Each row is a point on a landscape with many valleys, with its height.
From any point a ball takes the steepest step (drop divided by distance) to one of its 2 nearest points. It stops when none of these is lower. Distance is the straight distance between rows; heights are no part of it.
K_793: [ 98 156 132 147 115  89 111 117 156 103 110 104 161 133 163 121 132 141
 156  62 130 135 137 103]  height 488
K_719: [145 120 112 184 130 128 135 134  69 119 129  96 136 150 117 163 105 114
  65 129 103 150 115 176]  height 561
K_613: [136 137 145 211 149 172 104 138 112 156 120 116 167 149 188 123 147 147
 127 108 131 115 102 107]  height 884
K_902: [104 162 116 138  95  59 112 110 141  86 114  95 166 139 157 114  98 162
 151  79 117 139 133 100]  height 523
K_876: [142 167 160 168 125 156 129 131  87 108 137 129 133 170 125  92 104 156
 124 138 130 171  96  95]  height 495
K_560: [157  55  89 179 132 158 114 147  92 176 120 114  97 165 143 176 148  97
 115 131  96 145 125 151]  height 811
K_453: [126 157 151 154 142 175 110 135 134 101 123 118  60 118 154  92 109 148
 156 113 137 178 107  73]  height 770
K_673: [151 102 117 117 154 173 139 106 128 154 131 150  88  94  83 131 103 122
 101 156 115 136 129 173]  height 635
K_978: [148 131 157 168 159 159 122 127 105 148 142 135 111 186 108 123 145 114
 147 139 130 165 100  90]  height 286
K_784: [110  97 135 129 144 120 139 144 145 159  84 124 223 107 130 169 118 135
  94 124 132  48 142 181]  height 517
K_413: [169 160 153 125 107 189 151 123 106 133 167 125 165 145 106  93 153 115
 141 160 133 144 116 126]  height 547
K_569: [147 108 112 191 136 111 126 126  83 117 122  88 160 151 127 165 116 120
  89 109 114 121 140 184]  height 543
K_414: [ 88 161 153  76 106 109  99 116 144 108 132 140 137 110 119 105 124 133
 134 131 130 114 144 122]  height 720
K_431: [154  62 127 135 141 135 107 133 125 193 130 167 187  96 140 140 129  99
  97 137 103  61 139 192]  height 525
K_178: [134 160 140  98 143 124 150 155 125 114 136 118  71 102  88  87 139 158
 195 195 164 176  95  75]  height 309
K_149: [179 141 145 138 132 202 156 142  99 106 168 121  97 142  92 114 119 129
 146 180 147 174 101 101]  height 512
K_708: [109 133 125  59 107 133 142 117 152 116 132 154  82  67 103 119 113 121
 113 166 122 147 135 139]  height 343
K_683: [130 103 108  99 166 145 139 102 155 150 112 152  77  68  85 121  92 112
 104 149 104 130 132 162]  height 647
K_372: [153 162 125  80  87 157 168 128 115 106 154 131 111 106  83  71 125 143
 157 186 132 170 112 105]  height 376
K_318: [140 135 103 175 121 131 138 132 136 106 108  98  84 161 160 132 123 127
 145  67 121 181 120  89]  height 662
K_794: [137 159 133 157 134 140 143 120 105 131 161 150 115 148 141 102 151 123
 124 135 137 136  98  92]  height 688
K_287: [100 128 156  95 123  91 102 139 176 137 122 146 200  93 158 170 133 115
 131 131 146  43 140 133]  height 667
K_104: [129 151 152  85 130  98 128 133 135 124 172 164 145 141 123  82 152 114
 130 134 139 100 113  96]  height 768
K_675: [147  98 129 163 152 144  99 122  94 164 140 144 127 175 132 138 159 112
 136 140 116 123 119 133]  height 782
K_647: [153 135 133 212 140 145 126 132 123 103 117  99 112 171 169 127  96 135
 133  70 123 179 107  89]  height 629
K_626: [111 160 123  91 114 111 129 153 107  91 125 128  63  73 114  70 137 167
 183 192 145 186 101  62]  height 256
K_4: [122 152 146 139 105 120 137 142 132 108 121 138 105 141 149  73 123 149
 133  95 136 168 112  85]  height 570
K_995: [156 122 138 163 121 190 122 140  84 182 148 128 199 138 132 138 172 112
 109 175 119 102 121 150]  height 581
K_429: [119 145 160  93 120 118 121 122 134 104 143 122  93 127  87 116 121 150
 152 171 139 189 122 105]  height 210
K_357: [139  66 118 153 137 118 102 117 117 173 145 144 157 140 148 155 148 116
 117 126 113  97 140 169]  height 535
K_681: [107 134 108 118 127  80 117 115 145  96  94 117  92 145 128  92 117 132
 187  76 117 156 139  77]  height 433
K_166: [121 148 124 152 110 142 125 110  99  87 139 106 121 139 136 159  87 177
  95 135 126 143 124 146]  height 478
K_696: [129 103 114 148 127 152 116 108 143 155 128 123  99 150 143 173 152 121
 128 120 118 138 127 137]  height 541
K_580: [ 87 153 152  81 113  83  83 129 142  97 128 131 159 102 142 116 125 131
 132 113 133  83 152 122]  height 706
K_63: [135 109 139 174 151 107  99 145 116 139 123 115 179 172 164 118 154 122
 134  79 135  82 142 133]  height 572
K_154: [117 141 133 149 151  87 118 141 144  95 107 114  59 118 131  93  99 154
 190 109 141 208  95  51]  height 417
K_268: [116 136  97 131 103  95 139 111 112  98 128 117 100 158 119 137  91 151
 120 118 114 166 128 130]  height 196
K_946: [147 115  90 137 133 159 144 136 109  96 131  97  55 155 112 171  85 135
 100 133 119 175 119 138]  height 360
K_428: [148 112 117 125 168 118 157 139 116 117 129 121  48 131  66 142  94 138
 128 175 157 164 112 137]  height 255
K_72: [113 113 105  92 141 104 130 116 132 140 114 157  99 137 111 128 136 101
 133 112 128  97 153 129]  height 613
K_9: [125 120 124 163 131  94 129 109 114 100 130  93 161 140 132 158 108 152
 108 100 138 108 151 179]  height 528
K_161: [112  92 133 106 127 122 112 123 165 159  95 147 202  98 145 173 103 108
 110 113 120  45 153 177]  height 500
K_687: [163  93  99 162 161 130 160 154 100 134 120 101  64 163  96 169 125 100
 112 136 126 173 113 137]  height 220
K_23: [109 135 152 134 148  96 133 138 130 115 124  94 205 123 113 141 114 177
  95 138 143  89 133 168]  height 539
K_286: [138 153 146  63 106 132 153 136 133 117 148 139 109 107  87  69 144 130
 165 172 142 158 122  92]  height 408
K_857: [159  74  83 151 124 126 143 112 124 140 121 123 126 121 137 160 123  99
 104  93 103 103 162 196]  height 399
K_6: [113 127 161  80 124 106  86 140 159 143 144 154 181 120 162 133 151  99
 139 129 144  43 134 117]  height 689
K_264: [129 109 134 146 121 132 141 135 118 139 139 132 144 144 134 145 137 125
  83 116 129 121 133 173]  height 697
K_655: [134  84 101 179 101 152 123 151 114 160 113 122 158 159 185 166 166 110
 116  87 111 104 138 150]  height 851
K_532: [120 138 123 152 116 115 143 137 142 106 116 120  74 142 152 103 117 148
 146  91 130 190 107  80]  height 612
K_755: [147 115 131 136 135 171 132 134 109 140 130 125  90 156 101 145 122 123
 104 151 126 164 125 153]  height 567
K_123: [108 119 100 101 144  77 136 128 158 117  92  99  65 110  97 153 130 126
 172 136 139 178 138 113]  height 457
K_611: [141 118 134 211 151 127 120 124 126 125 114 109 131 164 174 114 125 120
 147  57 128 141 118 112]  height 602
K_507: [121 124 129 136 164 110 137 141 152 128 108 122  53 134 127 115 151 132
 176 118 153 161 120  82]  height 302
K_844: [155 146 158 152 151 151 137 156  93 157 138 106 243 140 121 107 170 127
 118 167 143  77 120 145]  height 678
K_963: [129 153 150 170 135 110 105 136 138  82 125 118  77 128 148  85  59 163
 168 115 129 213  91  52]  height 479
K_398: [140 151 135 170 140 207 124 140 130 125 131 112  72 142 166 122 117 141
 125 113 131 172  89  72]  height 804
K_984: [130 163 158 107  98 149 148 126 127 122 153 142 197 109 123 111 134 139
 117 155 142  95 129 148]  height 617
K_218: [144 127 130 144 178 143 157 164 116 130 102 121  62 167  80 132 125 145
 164 175 168 167  96  94]  height 198
K_548: [119 118 121 117  97 160 133 122 153 140 136 150 130  97 159 166 145 113
  91 131 136  94 136 149]  height 595
K_971: [143 105  88 125  93 100 146 108 157 121 100 112 160 140 135 159 135  88
 158  65 119 105 181 152]  height 574
K_219: [128 112 117 184 110 151 134 162 106 151 118 103 175 145 176 167 161 122
  77 109 121 107 121 155]  height 871
K_418: [122 134 162 128 124 163  97 112 149 155 143 135 159 141 129 140 150 145
 136 141 133 123 132 140]  height 307
K_5: [124 150 129 128 120  89 153 135  82 117 138 135 185 132 120 104 108 151
  74 144 123  99 120 154]  height 633
K_949: [137  95 144 117 152 113 106 102 133 137 151 142 129 128 106 134 124 119
 115 129 131 101 153 172]  height 451
K_531: [114 177 178 145 141 112 105 131 147 106 144 122 184 110 166  75 133 172
 146 109 149 120 109  83]  height 616
K_522: [131  83  69  99 138 110 147 113 172 150  98 126  69 103 113 168 135  99
 161 118 121 123 162 144]  height 536
K_109: [176 103 128 131 127 193 126 125  94 194 156 154 168 135 118 121 165  91
 126 176 105 115 120 151]  height 600
K_374: [139 109 155  97 145 161  96 107 146 173 155 151 137 131 105 126 154 116
 152 161 123 121 140 137]  height 269
K_576: [149 141 149  99 123 164 155 140 136 133 147 142  87 126 101  93 164 132
 165 161 154 153 117  97]  height 446
K_656: [114 139 114 136 157  94 129 144 155 102  87  91  51 125 125 120 118 143
 199 111 142 194 119  68]  height 365
K_128: [128 119 126 120 104 106 150 113 118 114 139 140 125 114 125 128 111 131
  80 112 124 122 144 172]  height 680
K_174: [121 128  90 152 119 138 117  90 149 121 117 102  98 149 154 176 137 125
 153  97 108 150 140 116]  height 586
K_39: [127 123 109 106 139  60 123 100 128 125 122 123 149 159 101 129 113 102
 118  94 105 116 148 143]  height 407
K_510: [122 136 151  97 134  96 119 109 130 113 147 134  99 132  79 129  92 147
 123 150 126 174 130 130]  height 144
K_70: [ 92 138 153 123 140 112 123 136 156 145 117 132 217 108 147 162 142 142
 116 138 153  56 132 138]  height 648
K_660: [119 108 104  95 116  61 136  96 168 101 125 129 131  68 120 140  89  98
 122  94 105 107 169 175]  height 721
K_454: [106 148 159 105 125 147 110 130 134 119 119 140 101 134 131  91 145 135
 165 117 139 136 138  96]  height 728
K_911: [158  86 116 192 145 166 107 137  84 162 140 119 107 172 144 165 150 106
 120 145 109 146 111 141]  height 796
K_137: [139 133 115  89 110 200 149 134 147 132 154 125  78  95 122 139 129 126
  92 162 119 138 123 131]  height 215
K_509: [146  51  93 113 148 114 130 121 137 186 103 169 118 110 121 147 125  70
 123 115 100  86 148 173]  height 557
K_985: [112 101 119 119 113 143 115 115 149 165 106 135 170 128 147 174 123 109
 114 110 117  84 149 175]  height 474
K_938: [ 75 170 136 114 118  91 103 124 141 101 109 121 175 115 166 123 124 151
 136 103 138  78 141 113]  height 692
K_351: [151 157 108  84 106 178 178 144 117 122 141 126  73 112  86  96 116 146
 133 197 140 176 102 100]  height 340
K_278: [136 133 110 135 110 154 141 127 103  91 151 104  83 140 122 162  78 156
  81 140 120 165 114 143]  height 423
K_320: [111 125 111 111 138  75 115 133 151  88  95  88  64 129 100 142 122 131
 196 111 135 190 146  96]  height 418
K_658: [127 143 134 130 111 151 135 138 119 104 127 122  78 158 104 128  99 156
 122 136 134 187 106  97]  height 353
K_842: [106 182 148  72  69 107 127 139 127  98 148 158 193  84 141  73 118 150
 139 158 142 101 114  90]  height 652
K_421: [100 122 120 108 105 126 129 132 160 126 103 135  88 133 137 138 150 111
 155  95 136 142 150 104]  height 699
K_284: [165 107 135 139 153 192 117 114 106 167 138 144 129 115  90 128 115 111
  89 161 102 122 132 189]  height 622
K_544: [111 147 140 126 119 131 115 105 142 116 141 127 115 139 133 144 132 137
 124 124 130 161 125 119]  height 356
K_621: [121 119  85 106  95  93 140  93 162  95 122 112 119  88 130 154  92 117
 115  89 104 134 165 167]  height 698
K_304: [134  97 120 123 148 120 115 104 127 139 125 140 144 104 120 134 102 118
  90 106 118  83 156 201]  height 438
K_766: [131 115 142  85 163  99 128 117 153 144 131 132  85 120  63 118 118 131
 134 163 130 156 132 139]  height 199
K_102: [118 156 139 177 131 174 114 122 147 146 117 132 136 139 191 114 144 143
 133  97 130 123 112  93]  height 865
K_301: [149 114 150 141 148 175 106 126 112 175 145 158 138 166 135 110 168 115
 161 148 126 107 117 103]  height 769
K_439: [139 103 123 200 149 126  96 139  84 149 115 112 166 175 165 140 156 113
 140  93 118 101 137 146]  height 563
K_317: [116 167 150 184 147 157 126 133 118 125 123  97 191 136 154 130 139 178
 114 131 150 108 109 117]  height 651
K_476: [154  93  89 162 172 132 166 147 122 125 108 100  46 163  99 177 121 121
 150 134 148 171 118 120]  height 273
K_84: [103 124 146 125 142 116 141 132 144 135 104 117 200  99 122 157 109 154
  84 122 135  77 148 188]  height 529
K_127: [ 93 178 149 112  92  88 121 141 126 101 147 131 190 102 156  79 117 186
 126 147 141 108 103  91]  height 624
K_642: [130 120 152 164 154 103 102 129 137 123 127 121 141 176 154 102 143 124
 151  69 134 121 127 112]  height 584
K_341: [155 126 143 138 146 179 146 144 129 132 146 131  76 137 105 120 151 136
 153 167 154 160 112 108]  height 480
K_66: [135 124 122 160 141 159 143 149  90 170 135 117 208  93 138 152 151 120
  71 169 126  74 120 179]  height 556
K_814: [130 121 156 167 125 151 124 132 110 129 133 115 154 163 145 139 139 143
 110 110 134 130 126 143]  height 713
K_935: [128 146 152  65 116 102 144 121 146 134 147 165 183  90  95  92  94 113
  88 142 114  85 123 146]  height 620
K_900: [137 122 133 155 162 144 150 170 120 106 113 120  54 166  99 146  93 146
 160 150 163 188  98  85]  height 130
K_124: [118 151 164 138 132 110 129 121 120 116 142 112 179 133 110 140 106 170
  99 142 134 134 124 160]  height 552
K_638: [135  76 112 134 131 131 112 115 146 164 128 142 114 141 143 169 148 111
 136 121 114 113 154 153]  height 510
K_951: [134 158 137 215 137 162 130 143 112 133 118 103 161 155 184 120 118 146
  97  91 126 139  90 104]  height 899
K_409: [ 84 123 120  59 119  92 129 141 152 119 102 154  68  67 116 137 146 102
 157 147 137 133 144 111]  height 440
K_597: [120  99 125  83 145 105 110 119 145 154 130 169 129 129 122 130 147  88
 140 126 129  69 145 132]  height 596
K_874: [162  59  60 148 138 129 157 121 129 147 118 116  79 122 119 171 124  89
 106 114  98 133 153 180]  height 368
K_783: [138 153 127 158 125 165 140 123  93 139 160 151 146 129 158 119 164 125
 102 144 138  99 106 125]  height 660
K_273: [137 137 151 110 128 169 101 118 132 161 155 162 160 136 152  97 176 113
 171 145 136  88 122  95]  height 753
K_907: [ 93 137 112  57 100  96 137 136 135 102 117 153  71  60 112 118 126 127
 138 163 129 149 128 113]  height 394
K_437: [154 152 144  87  98 173 167 112 121 118 173 143 143  88  97  89 129 121
 135 172 138 123 136 156]  height 605
K_667: [143 101 150  79 154 134 112 111 162 155 146 175 150  73 107 115 118 101
 118 138 113  80 143 170]  height 487
K_195: [131 145 108  83 108 184 166 141 141 123 141 119  58 103 122 134 131 140
 109 173 132 161 106  99]  height 282
K_312: [159 143 152 122 142 151 128 110 118 148 177 142 182 141 110 100 159 110
 134 162 130 111 115 133]  height 566
K_305: [141 125 109 136 112 185 145 126 111 145 154 148 125 117 158 149 152 115
  79 146 127  99 121 142]  height 632
K_155: [121 126 161  78 101 151 120 127 158 135 141 168 164  56 137 137 129 110
 113 150 143  77 150 153]  height 757
K_281: [101 132 107  84 105  48 110 101 151  83 123 123 137  78 139 143 112 105
 143  94 118 106 170 142]  height 744
K_45: [113 158 161 105 112 153 102 116 151 134 151 159 152 102 152 107 168 115
 162 136 147  96 131  98]  height 732
K_158: [126 129  73 128 113 108 137  85 158 104 121  98  91 129 130 178 118 119
 148 103 109 157 159 130]  height 630
K_461: [153 171 136 144 106 195 157 130  86 114 164 113 176 116 127 116 126 151
  92 169 138 110 116 160]  height 582
K_266: [120 111 136 176 166 120 125 178  85 174  96 101 230 124 121 140 167 130
  84 163 129  70 121 167]  height 687
K_88: [107 159 125 155  86  76 117 117 120  98 123 114 159 153 157  98  83 188
 129 106 118 154 101  98]  height 568
K_412: [165 122 129 119 130 189 153 132  91 164 141 147 129 142  91 105 150  99
 117 172 122 130 127 144]  height 615
K_61: [152 116 128 156 142 137 143 127  94 141 135 122 129 125  91 133  98 102
  58 139  97 148 117 184]  height 583
K_148: [151 117  67 157 115 116 155 115 102 112 113  95 105 159 125 166 112 105
 103  94 101 149 145 152]  height 932
K_574: [119 124 115  84 109 170 140 121 156 131 131 141  78  84 126 154 107 124
  92 146 117 138 136 148]  height 278
K_472: [ 90 156 133 118 104 119 102 143 139  90 117 131  75  72 171 102 141 140
 156 116 129 177 121  72]  height 397
K_596: [117 124 112 141 145 113 128 118 138 133  93 122  93 173 135 107 136 111
 174  77 127 145 133  83]  height 393
K_944: [138 161 169 167 147 120 106 123 121 101 138 136 112 137 139  64  80 162
 157 114 139 178  94  62]  height 526
K_525: [100 151 136  93 156 109 141 169 141 115 101 107  62  92 101 100 155 152
 185 175 162 179 108  82]  height 349
K_232: [163 142 132 105 109 175 162 120 114 142 155 154 162  93  94 100 117 102
  95 165 116 113 129 176]  height 589
K_966: [154 124 167 198 134 171 115 153  90 125 139 109 153 169 141 145 140 139
 103 132 140 137 117 148]  height 725
K_849: [152 109  75 158 118 152 148 138  98 123 120  94  93 153 141 176 121 101
  72 102 101 149 124 151]  height 915
K_605: [128 153 156 120 146 143 159 154 134 150 136 116 252 116 116 115 157 144
 122 165 150  59 113 133]  height 672
K_698: [101 141 137 175 156 119 126 143 131 143 103 100 209 142 159 150 149 164
 116 109 150  82 119 122]  height 666
K_599: [ 99 148 162  66 121 105  99 132 136 104 131 140 117 121 101  87 139 131
 160 132 130 138 142  94]  height 736
K_885: [ 88 154 124 143 145  79 124 130 137 107 107 103 198 130 152 136 130 164
 121 105 153  71 133 121]  height 679
K_99: [137 104  90 143 126 101 139 109 124 125 114 117 165 119 135 162 114 109
 100  88 111  78 170 193]  height 421
K_926: [ 84 141 113  96 107  83 106 120 141  85 122 130  71  81 142 132 146 127
 159 119 127 163 139  95]  height 803
K_408: [139 163 170 140 150 152 110 120 123 138 163 124 194 152 132  96 156 137
 148 138 136 102 111 100]  height 580
K_943: [115 138 149 104 117  76 126 131 142 124 147 151 150 147 144 104 147 119
 131  99 138 106 123 105]  height 751
K_388: [155  85 125 152 129 193 119 143  95 169 129 132 125 124 121 142 126  98
  69 155  90 131 132 192]  height 611
K_194: [117 162 150 126 117 134 115 115 133 104 142 124  90 137 116 122 111 160
 150 142 133 180 111  89]  height 281
K_434: [ 71 144 139  90 104  82  91 129 148  94 106 138 131  95 160 126 139 112
 160  94 129 114 155  96]  height 700
K_705: [132 110 113 144 148  92 118 106 122 137 125 117 142 175 121 141 139 101
 142  93 113 117 143 135]  height 388
K_546: [110 124 136 118 119 114 125 131 153 143 117 156 122 143 162 117 163 109
 149  87 138 118 131  94]  height 727
K_859: [153  87  87 142 148 122 160 113 119 135 127 120  70 129 105 159 108 110
  94 123 108 144 136 172]  height 336
K_668: [150  96 107 139 128 199 128 134 110 164 125 124  94 146 119 167 138 112
  84 150 100 142 113 159]  height 591
K_860: [103 114 128  93 109 133 118 104 168 146 102 150 149 106 127 160 108 103
 111 113 113 105 156 163]  height 445
K_329: [148 118 140 141 179 150 141 144 106 149 110 136  84 188  77 130 134 118
 148 152 143 169 107 101]  height 244
K_940: [148  91 133 151 136 156 130 147 115 182 135 156 209  86 146 149 142 109
  82 162 118  55 123 193]  height 540
K_299: [144 161 138 167 127 214 117 134 133 136 137 111 120 144 176 114 137 139
 118 114 122 144  86  85]  height 835
K_864: [137 121 156  87 151 137 115 118 149 152 143 143 122 148  81 116 143 121
 142 154 130 141 136 125]  height 239
K_422: [123 162 142 205 132 126 131 135 123 109 111  97 167 150 184 101 100 167
 113  76 127 144 103  99]  height 914
K_643: [128 164 149  93 106 100 118 107 120 107 169 131 158 116  93  92 107 168
 126 171 129 134 112 123]  height 690
K_191: [110 133 147  70  97 139 128 126 151 131 138 178 129  72 130 129 148  93
 134 150 145  95 140 128]  height 735
K_274: [ 98 149 121 117 129  76 100 132 138  97  89 127  79 117 146  63 110 134
 184  86 122 165 125  53]  height 470
K_245: [133 102  64 105 138 103 164 126 163 131  89  86  58 115 101 177 128 113
 162 122 134 164 150 136]  height 501
K_952: [115 162 147 159  95 111 117 135 140  90 122 111 119 113 189  84 110 172
 133  78 139 160 120  84]  height 522
K_980: [120 109 108 109 130 136 144 135 144 142  91 124  61 142 118 147 147 126
 146 123 134 149 141 121]  height 671
K_360: [145 110  66 115 115 119 150  95 162 108 112  98  95  96 115 171  99 104
 119  97  97 149 167 169]  height 670
K_889: [116 145 149 138 151 164  98 123 142 126 115 132  88 140 149  90 131 135
 171 104 138 153 121  79]  height 746
K_260: [131  97 144  88 161 120 102 101 154 144 153 156 111  88  94 122 123 114
 130 142 120 103 145 164]  height 468
K_349: [ 85 120 130  58 114  73  99 130 163 109 101 143 106 102 133 144 145  80
 166  96 123 114 161  99]  height 664
K_33: [132 144 111 163 126 146 147 122 104 126 146 130  94 150 152 130 140 131
 102 123 128 148 100 107]  height 717
K_358: [154  73 132 112 158 136 111 113 135 183 153 181 148  98 114 127 132  94
 110 142 107  79 141 177]  height 506
K_515: [171 170 158 161 122 185 141 134  88 117 158 123 164 160 112  92 132 131
 138 152 132 156  96 106]  height 527
K_743: [111 128 110 115  93  75 140 121 120  88 131 134 127 113 138 114  91 148
 109 105 126 111 150 152]  height 663
K_870: [111 151 151 123 122 127 134 133 124 133 131 140 197 128 144 132 143 145
 110 128 143  83 129 131]  height 634
K_671: [141 119 146 140 167 135 127 168  89 174 122 117 249 123 113 127 162 119
  97 174 129  56 119 162]  height 683
K_338: [134 108 122 139 158 108 127 126 128 146 118 131  93 179 116 133 150 109
 158 101 131 132 134 105]  height 361
K_384: [103 177 164 159 132 133 123 128 137 114 139 112 181 112 169 113 138 190
 131 123 152 111 110 101]  height 636
K_888: [143 104 106 120 144 109 168 123 112 118 135 131  63 132  90 132  97 134
  97 143 122 159 124 153]  height 297
K_993: [100 116 103  77 112 121 138 129 161 127 105 158  63  64 135 162 138  94
 128 130 135 122 148 131]  height 491
K_979: [156  57  86 165 102 153 121 145 107 168 115 126 122 158 167 171 162  99
 116 106 102 127 147 160]  height 830
K_207: [105 127 101 119 105  71 114 141 125  77 108 104  57 117 107 120  80 167
 184 148 127 203 118  76]  height 350
K_688: [140 104 134 180 161 145 115 131 124 157 119 128  97 185 133 123 149 118
 157 112 132 160 111  92]  height 324
K_498: [100 142 132 100 129  83 111 137 125  93 119 117  61 114  89 118 103 162
 174 157 134 193 123  89]  height 285
K_150: [ 89 149 116 104 103 107 117 152 122  88 118 127  54  72 138  92 131 153
 167 156 132 186 116  64]  height 320
K_796: [112 144 126 121 121  68 108 119 166 109 122 110 173 142 155 133 144 121
 158  62 124  99 142 109]  height 458
K_322: [129 130 140 133 102 120 149 153 110 109 127 136 104 165 128  96 121 144
 117 101 133 152 126 122]  height 603
K_32: [126 132 120 130 185 100 150 159 132 131 106 112  55 141 100 124 137 149
 181 156 175 161  99  85]  height 247
K_499: [135  69 112  96 135  96 109 113 158 174 124 168 153 121 133 158 126  71
 123 110 111  64 148 157]  height 576
K_68: [121 139 125 171 123 112 117 110 107  86 128  89 141 146 142 154  97 172
 116 102 136 126 134 147]  height 511
K_772: [135  96 147 101 147 126  91 116 141 185 158 166 193 141 135 129 154 108
 127 151 115  56 127 132]  height 716
K_923: [ 82 172 141 131  99 119 101 133 144  89 110 125 119  89 187  93 125 149
 150  85 124 149 126  77]  height 471
K_271: [122 136 110 110 117  53 133 112 144 109 125 121 171 159 135 137 123 111
 125  69 118  99 148 131]  height 429
K_635: [ 97 132 126 107 112 121 118  95 157 133 118 134 129 130 126 161 126 122
 122 114 113 127 148 150]  height 413
K_94: [153 134 141 124 124 166 147 135  95 155 141 146 186 114 110 109 134  96
  79 158 112  91 122 178]  height 577
K_328: [137 168 145 116  92 162 144 121 109 108 161 130 149 108 124 102 124 157
 113 160 141 122 130 142]  height 601
K_243: [145 115  85 129 100  84 144  92 133  92 114  89 128 150 104 143  93 121
 141  82 107 150 174 158]  height 614
K_634: [136 127  89 114 105  98 139  95 153 106 100 103 134 158 120 140 124  95
 168  66 113 130 176 133]  height 593
K_491: [105 126 144  42 148  96 118 134 155 123 124 135  93 115  72 102 133 124
 155 157 128 143 140 115]  height 243
K_892: [123 133 129 202 149 135 123 167  69 151 106  88 203 138 139 156 161 127
  77 144 125  97 117 161]  height 694
K_650: [ 91 127 104  93 115  48 107 105 142  80 131 121  93  92 129 128 124 122
 158 113 118 137 156 121]  height 771
K_882: [139 146 157 163 171 120 122 137 117 104 131 135  82 157 119  88  96 146
 175 121 149 175  93  64]  height 555
K_122: [151 106 140 141 156 126 131 120 121 168 136 145 163 102  95 130 111 104
  62 129  89 119 113 190]  height 597
K_968: [120 150 157  39 127 102 119 120 159 129 152 169 153  78  91  98 116 100
 117 152 116  99 134 137]  height 638
K_561: [117 117 106 147 102 107 127 123 151 128 100 107 176 136 166 169 138 121
 141  75 130  91 168 154]  height 550
K_567: [119 139 167  98 139 118 130 151 162 148 138 130 237  99 130 141 142 137
 111 160 150  44 124 142]  height 661
K_625: [137 126 137  94 115 181 146 134 118 149 128 159 118 135 110 106 153 112
 123 153 132 123 139 131]  height 628
K_652: [ 96 107 112  64 141  69 123 126 167 128  90 133  92 128 109 132 140  94
 180 100 130 117 162 109]  height 637
K_714: [119 103 142 116 141 104  85 129 156 166 139 144 194 149 156 141 158 117
 139 120 125  55 136 127]  height 704
K_235: [168 144 136 164 119 195 149 137  87 120 172 110 141 131 124 136 134 138
  83 166 136 136 111 155]  height 564
K_715: [167 134 144 149 125 197 146 145  85 117 158 124 104 150 107 128 129 130
 104 164 132 160 114 133]  height 542
K_365: [135  77 120 179 144 125  96 135  83 167 122 124 176 155 155 156 154 118
 115 121 108  93 141 175]  height 551
K_38: [105 161 130 130  98  79 121 123 117  99 133 122 177 136 143 101 100 192
 113 130 134 126 113 110]  height 599
K_692: [127 170 135 133  94 123 149 139  79 103 145 134 192 136 129  79 114 170
  92 155 133 106 111 131]  height 621
K_880: [109 107  91  98 102 134 140 115 159 138 120 148  90  98 161 176 132  96
 108 118 124 105 148 138]  height 546
K_890: [133 160 129 161 104 144 135 132  98 102 141 128 101 165 135 108  87 158
 114 125 119 183  88  83]  height 439
K_233: [137 132 134 158 135 148 129 126  83 158 128 136 193 132 130 138 150 115
  82 154 126  91 124 170]  height 569
K_120: [133 169 145  75  79 105 130 121 122 101 175 144 172 103 110  63 118 155
 143 168 129 124 119 108]  height 675
K_779: [110 138 122 163 106 126 116 123 153 122 104 103 161 147 178 149 140 140
 142  73 135 112 143 127]  height 524
K_974: [113 123 154  96 106 127  98 133 152 133 138 168 147  99 163 132 157 107
 148 126 150  68 146 116]  height 707
K_781: [135 126  82 136 123 122 156 124 118  93 114 105  54 157 114 155  92 136
 127 115 127 174 129 123]  height 290
K_845: [140 127 134  81 120 136 156 125 128 142 135 176 143  98  87  90 109 104
  89 146 118 110 133 159]  height 604
K_620: [146  54  73 117 138 114 133 111 153 168 109 148  96 134 129 163 143  91
 153 114 111 105 158 152]  height 537
K_550: [114 128 109 109 107  71 122 102 120  99 133 124  91 139  98 119  74 159
 133 139 113 178 126 119]  height 218
K_799: [130 118 102 160 104 178 137 146  99 131 119 100 126 157 161 167 140 118
  72 104 107 128 120 153]  height 893
K_575: [125 103 123  98 123 173 145 140 144 165 104 155  89 132 108 129 155 116
 132 144 131 131 134 134]  height 646
K_255: [137 182 175 133 135 136 104 126 132 118 158 132 178 137 138  60 131 149
 153 122 144 122 106  79]  height 598
K_903: [114 137 134  94 102  64 139 133 115 104 138 148 166 117 129 101 103 146
  90 120 128  91 134 146]  height 645
K_14: [145 123  99 165 175 128 156 161 125 105 105  94  40 167 102 172  94 139
 168 135 160 186 105  92]  height 214
K_542: [137 112 109 122 173 135 151 140 142 127 111 115  33 120  86 165 121 147
 146 180 159 167 112 135]  height 291

Where does a ball stop that starts at each point below?
K_794 -> K_137
K_980 -> K_428
K_799 -> K_70
K_935 -> K_428
K_122 -> K_268
K_968 -> K_428
K_124 -> K_510
K_650 -> K_638
K_698 -> K_510
K_667 -> K_428

Call two points neighbours if one is among the 2 nearest of the other. Go from one point of each pair to the other, from neighbour to neighbour, staying as low as possible. Name the highest point that can't be avoided.
K_510, K_268 -> K_550
K_454, K_510 -> K_599
K_638, K_656 -> K_620
K_900, K_687 -> K_476
K_428, K_137 -> K_437
